Each row is a point on a landscape with many valleys, with its height.
A ball rolls from a point to the lowest of its 2 nearest points, and stops where none of them is lower. Distance is the straight distance between rows; heights are no part of it.
nif: [  4   8  36  -5   0  20  -5  19  33 -13  -7  -1  -4  -9 -10 -16  -4  14
  52   4  -7  -4]  (h 569)
meruk: [ 42  -7   6  20  -2  -7  27   8 -10  30 -11 -19   5 -30  36   6  18  15
  -6  25  -9  10]  (h 197)
Ponav: [-26 -17  14 -22 -10   4   7  25  10 -10   0  15  -7 -14  -2  10  -9 -26
  -3 -21   2 -27]  (h 611)
Petif: [  3  31 -21  -5  40  28  -3  11  -1  33   0 -23  21 -20   2  -9  10  -4
  17  -6 -32 -14]  (h 191)
zakuz: [-15  11  -2  30 -19 -13   1  42  25 -36 -10  12 -19  -7 -22 -14 -20  15
 -17  -7  19   1]  (h 516)
dupig: [ 37   0  -4   3 -27   0 -39  18  15  -8  -1   1   3  19  20   4  11  34
 -18  26   6  37]  (h 259)
nipid: [-26   9  -5   3  -8  22  20  13   1 -19   0  -6   9 -15  -1 -32 -15   7
   9  -9  12 -11]  (h 367)
bosad: [-17 -11 -18 -12 -42  31  19  12  -3 -25  -7   6   2 -18  22 -26 -13   2
 -20  -8  23 -24]  (h 423)
rem: [ -5  -3   6 -20  13   7  13 -17  18   9   1   0  20 -19   1  12  20   5
  46   5 -19 -43]  (h 364)
dure: [  5  -5  -9  30 -40  -8  -8 -23   2 -19  -5  17   4  26   0   5  -3   6
   2 -13  22   7]  (h 454)
Tufu: [ 16 -11   6   6   8 -32   6  12   6  -3  -8  -8 -19 -19   3  13   6  29
 -24  54   4  18]  (h 94)
fara: [ -2  -9  27  26  42 -37  17 -23 -10   3  -2   4 -21   3 -34   7  -3  -3
  26  18  -7  12]  (h 183)
fiz: [ 18 -21 -36  23 -22  35   6  -4 -17  21  -6   3  19  -7   5  -6 -34  -2
 -51  -7  18   9]  (h 660)
famoz: [ 44   0  12  -1 -28   9 -16  -3   9  -2 -12  -7  -4  13  35  -8  16  27
  21  43   3  32]  (h 207)
mavo: [ 53  -2  18  -2   0  -6  -4  21  26  16  -7 -16 -40  -6  26  29  17 -15
 -18  19 -40   3]  (h 496)
Sisap: [-10  15 -11 -10  -7  13  13 -20   7   0   8 -10 -33   9   7  -8  16 -16
  23  -4 -39 -19]  (h 679)
povi: [ 17  -8  39  16   6 -26  -4 -26   8  -1   5   9  -9  20 -21  15   4   3
  40   3  -2   6]  (h 120)
risab: [-11 -18   8  11  15 -24  28  -2 -13  17   1  -2   2 -25 -21  16  -5 -13
  -8  -4  -5  -8]  (h 566)
Minag: [ -6   7 -26 -32  31 -27   2 -19 -33  15   9 -20   1  -3  20   6  24   2
 -13  23 -13   6]  (h 235)
luso: [  7 -15  34  -3 -39   9 -20 -11  26 -30  -6  25 -17  32   6  -2  -9  -8
  35  -1  18   3]  (h 523)
tilag: [ -8  13 -25 -35   9   1 -19 -25  -1 -13  13   8   3  21   7  10  11  -5
   2  -9   6 -25]  (h 549)
Vis: [  8 -27  21  23 -22   2   7 -42  -7  13  -6  11  39   2  -4   2 -16 -13
  35 -23  26  -6]  (h 138)
bifek: [  9 -20   9  -8  30  20  14  27 -23  31  -3 -14 -14 -16   0 -16 -24 -19
 -25  14  -6  27]  (h 303)
rofi: [ -8   1   5  20 -30   3  21  -3  15 -11  -2  -4 -17 -20  -3  -4   2  12
   4   0 -12 -10]  (h 312)
deto: [-14  16 -18   8 -21  23  -7 -13 -13 -22  -2  29  -2  42   3 -10  -6 -35
  -2 -48  26 -14]  (h 394)
mov: [  0  23 -37 -20 -27  28 -26 -20   7 -30   4   6  -6  27  18  -4   8   7
   0 -19   2 -15]  (h 503)
sus: [ 25  -2  12  30  -1  -1  25 -17   6  16  -7 -13   2 -17   4   9   9   8
  23   6 -16  -7]  (h 258)
zedoz: [ 39   2 -13  12 -59  38 -10   1  26 -12 -11 -10  -3  -9  29  -6   0  18
 -15   9  -8  -4]  (h 778)
teto: [-33   5  14  26   9 -22   6  25  12 -11   0  15   2   1 -38   2  -7   2
   1 -22  15  -8]  (h 548)
lobel: [ 19  31 -30  27   4  33  -1   4  -4   3  -2 -23  -4  -6  -1 -30 -13  25
 -11   3  -5  16]  (h 739)
vutov: [ 10   3  -5  21  19 -30  -5  13 -13   0   2 -11 -15   7 -12  -3   7  26
 -26  36   0  45]  (h 139)
Belil: [ 29 -14   1   9 -65   4   0  11  18   0 -15  -4  -2 -10  34  23  13  17
 -24  16 -11  15]  (h 794)
muno: [ 27  -7 -16   8  -8  27 -26  -2  -4  13  -4   4  32   5  -8  -2 -27  -2
 -29 -27  23   5]  (h 691)
kot: [  2  26  -3  36  21 -14 -13  -3  15  -6   5  10  -7  13 -39   4 -16   6
   8 -19   7  -7]  (h 578)
rugek: [ -4 -12 -12  -8  19  21  15   1 -11 -21  -5  37 -20  14 -12  -9 -43 -22
 -18   1  40 -18]  (h 369)
seg: [-21  -2  -1  -7  37  -8  26 -28  -9  12   4   9  -9 -10 -13   7   6 -15
  39  15 -25 -24]  (h 317)
dom: [-11   6 -15  10  19  -4   1  17  -1 -24  -4  35   3  13 -22   5 -31  -4
 -26 -16  56 -19]  (h 308)
pusos: [  6  25  -4   8  -3  28 -12  10   7  17  -1 -22  30  -9  -2  -9   7   2
  10 -33 -20   0]  (h 269)
kel: [-20  -8 -24  14   8 -19  19 -39 -46   5   8   2  12  13  -3 -16   3   5
  -8  -3  20  13]  (h 847)
sigo: [ 18 -28  17  16  -8 -11   2   0   5  27  -2   0   7 -22  -9  34  -8 -11
 -36 -11   0  -4]  (h 539)
berif: [ -1   3  22   3  12 -26 -16  16   0  25   8 -14  35  -3 -13  18  21   3
  -2 -24  -3  26]  (h 399)
larag: [-11   8   9 -26  28  15   3   6 -10  -9   6 -15  -4  -3  13 -36   9   8
  32  30  -3  17]  (h 199)
zez: [-39   9 -16 -34   4   9  12   2  10  -7   4  10 -42  -3   2  -2  13 -33
  13   4 -47 -37]  (h 658)
mevum: [ 34 -11  33  19  24  16  -6   4  11   8  -7   0   9  -4 -24  -1 -30  10
  15  11  18  12]  (h 737)
nev: [ 10   3   7 -24  41 -10 -14 -21 -33  24   9 -17  -1  24  11   1  21 -10
  14  12 -14  27]  (h 296)
bov: [ -8  26 -15   1  -9 -27 -15  15  21  -7   9 -11 -40  -1  -9  16  12  -3
 -33   4 -37  -5]  (h 648)
vuz: [-22  25  -7 -16  20 -28 -16  19   5  17   6 -18  -9 -12 -10  24  19 -14
 -31 -10 -39   1]  (h 631)
dil: [  2  32 -14  -6  23  29 -11  -5  -4  11  10 -10 -38  21  -6 -16  -4 -29
  13  -6 -43   3]  (h 700)
nef: [-36   2  -8 -29  -5   9  -3  22  21 -10   3  13 -23  -6 -15  14   1 -42
 -12 -31 -32 -43]  (h 635)
Goga: [-35  24 -16   6  14 -43   6 -25 -18   7  13 -12  13   6  -8  -1  35   7
   9 -13 -13   7]  (h 795)
vonu: [ -4  -2   7   6  13 -25 -25  13  -2  -7  12   9 -12  26 -22   9  -4   5
 -26   4  12  29]  (h 187)
Notut: [-24  20   7  -5  23  -2  -9   2 -22 -19   8   3  -7  26  -7 -35   6   3
  35   0   7  22]  (h 239)
gagos: [ -4  -8  -9 -30  -2  12   6   3  22  12   2  -3   2 -31  15  27  17  -8
   7   1 -27 -51]  (h 404)
depi: [-11   0   7  13  37  -9  23  18   1  36  -1 -11  -5 -31 -27  22  -5 -26
  -8 -10 -39 -14]  (h 589)
pes: [  0  10 -18   1  13   5  -2 -21  12 -17   3  13  -3   3 -20   8 -12  11
   0  -1   6 -34]  (h 586)
kap: [ -8   8  -6  -7  -1  -4 -21  15   2  -2  12 -13  46  -8   4  -2   8  15
  -9 -24  11   6]  (h 348)
fiva: [  9 -17 -29   9 -13  19   7  -5 -30  15  -7  -8  39  -9  17 -22 -19  22
 -25   8  29  18]  (h 630)
rebob: [ 18  11 -32  26 -25   6 -26   9   9 -22  -5  15   7  28   5  -9 -13  41
 -23  19  25  31]  (h 307)
sofim: [ 31  -3   6  20 -14  -8  16  36   8   9  -8 -16  -9 -35  19   5  10  32
 -30  40  -9  21]  (h 140)
Tel: [  0 -15  12 -27  -6   9   1 -38   2  -4   9   2 -21  12  18  14  13 -27
  33   3 -24 -21]  (h 701)
fazab: [ 24  15  16  -4  29 -18 -24 -12  -3  23   8 -17  20  10   5  23  27   8
  19 -10 -18  20]  (h 351)
gupe: [-20   5   5 -12  46 -37   9 -15   2  12   3   0 -29  -8 -21  26  20 -10
  18  28 -38 -18]  (h 272)
besun: [  1  -3   1   6  33 -34  30 -26 -32  23   1 -23  12 -18   7   6  23  14
   9  28  -6  10]  (h 291)
Pusar: [-46  15  -7   5  14 -11  11 -13 -13   0   8   7  15   4 -21 -12  15  -9
  31 -36  -5 -19]  (h 776)
refa: [-18   2  16   8  -8  -3   0  -9 -13 -20   2  35  17  38  -3 -13  -7 -19
  22 -37  44   7]  (h 333)
Nuto: [ 11 -31  25  21 -21  -1  27 -21  -7  29  -9 -10  49 -32   4  10  -3   1
  21  -9  17  -5]  (h 219)
kigen: [-42  20  -4 -10  32 -12   2  30  -1  30   4 -11 -12 -10 -23   0  -2 -36
 -17 -20 -33  -4]  (h 612)
Kir: [ 34  28 -23  10 -22  33  -1   9  16  -7  -5 -27  -8 -15  22 -27   7  30
   3  22 -25   7]  (h 758)
lom: [ 13  -7  -8 -33  -6  13  -7  20  18   4  -7  -7  -2 -37  18  19  -3   8
 -36  14 -11 -25]  (h 445)
Lus: [ 10  18   7 -19  -8   0 -12  -1  -5  -4   1 -19  -7  15  27 -23  25  18
  18  25 -15  28]  (h 151)
Ruto: [ 20   9  -6 -10  43  29   2  29 -16  36   0 -28  16 -26   6 -15 -12  -6
  -8   7 -16  13]  (h 254)
zemud: [-14  -5  29 -27  11  -8  -8  23  20 -11   0   3 -12  -6 -10   7   6  -3
  13   5  -8  -5]  (h 588)
pake: [  5  10 -28   7 -39  41 -15  -1  -2 -15   3   5  -5  31  12 -20 -11 -11
 -17 -33  -2   4]  (h 453)
Gumi: [ 27   8  -4 -32  -5   6  -6  16  34  -5  -1 -15 -35 -24  21  24  16   7
 -15  31 -32 -22]  (h 472)
pum: [ 25  -7  23 -18 -12  34 -21   0  18 -22  -3   9  -8  17   9 -22  -9   4
  30  17  10   6]  (h 547)
Ger: [-12 -27 -14  -4 -53  15  12  22   9 -28 -13   9 -22 -11  22 -13 -12   2
 -39  19  11   2]  (h 463)
loku: [  3 -10  35  15  -3  -2  -3 -17   4   8  -2   0  20  12 -11   3   4 -18
  40 -31  -2   7]  (h 38)
Gevuk: [ -9  15  15   7  31 -37   5  -5  -4   1   3 -10 -40  10 -20  -1  14   2
  15  29 -27  23]  (h 227)
Pizas: [ 26   7 -12  16  17  29 -10  -5  -9   9   3  -7   8  19 -18 -18 -33  12
  -2  -3  17  19]  (h 717)
rur: [-36   1 -29  17  10 -36  24 -18 -22   2   8   6  21  -1 -16   6  -5   7
 -26 -20  24 -10]  (h 829)
loz: [-25 -19   8 -25  -5 -10  12 -42 -19   1  13  17   4  14  11  15  12 -30
  28 -25   1 -28]  (h 725)
bora: [  1 -23  18 -17  -3   3 -10   3   5  -6 -10  11  34  -9  -3   4 -21   7
  -2   0  44 -13]  (h 568)
tez: [  7 -11  -6   3 -12  11  -3 -19  -6 -22  -2  25 -27  29   2  -6 -23 -15
 -13   7  27  -2]  (h 412)
vel: [  9 -32   6 -18  -1  11   3  12 -18  14  -5  -7  31 -16  18  -4  -8  10
 -11  21  26  16]  (h 602)
fugas: [-53  -8  -5 -16   7  -7  29 -22 -27 -14   4  22  26   5   2  -2   5 -23
  23 -23  20 -35]  (h 752)
Zaz: [-28 -14  -6 -20  -7  -5  16 -29 -39 -15   7  10   5  23  18 -20   3 -11
   0   1  34   7]  (h 861)
disib: [-31   5 -23  10  -4 -54   6   0 -22  -3  11  -6   6   0  -3   3  19  17
 -34   3   3  21]  (h 810)
rab: [  8 -20  19   2 -59   5 -29   5  13 -14  -7  21  25  22   9   1  -7  -2
  15 -13  31  10]  (h 493)
gos: [  4 -15  16 -10 -36   0 -13 -10  30 -23 -13  14  25  -8   0  10  -4  11
  21  -6  33 -25]  (h 531)
sola: [-20  -9  27  -1  18   6   0  15 -14  -7   0  15  -1  14 -11 -28 -17  -5
  23 -12  30  22]  (h 279)
Pizeg: [-13   9  -4  -7  19 -13 -25  17  -3 -13   7  27   0  31 -19  12 -14 -19
 -35 -31  22   3]  (h 240)
nibub: [ 39 -19  22  10  -4   0 -15  23  19  21   2   2 -17  -4   1  34 -10 -10
 -35   3 -18  12]  (h 517)
Boza: [ -8   9 -17   4 -28  15  -6  42  18 -28  -5  -1 -21   1   5 -24 -15  12
 -38   7  -1   9]  (h 488)
sanaf: [  9 -25  18  -2   5 -28  35 -19 -19  25  -4 -16  33 -36  16  20  20  16
  14  13  14  -7]  (h 280)

Call two points neighbours if one is among the 2 nearest of the other. Go from one point of each pair to the other, from neighbour to neighbour, staying as low as possible. Name the highest point that can't be avoided.
Lus and loku -> vel
loku and Minag -> besun
Petif and loku -> berif
Tufu and Lus -> dure

For each start below, name the point where the ball stops.
risab -> loku
kel -> rab
pes -> Lus
zakuz -> Tufu
zedoz -> rab
bov -> loku
dure -> Tufu
Sisap -> rab
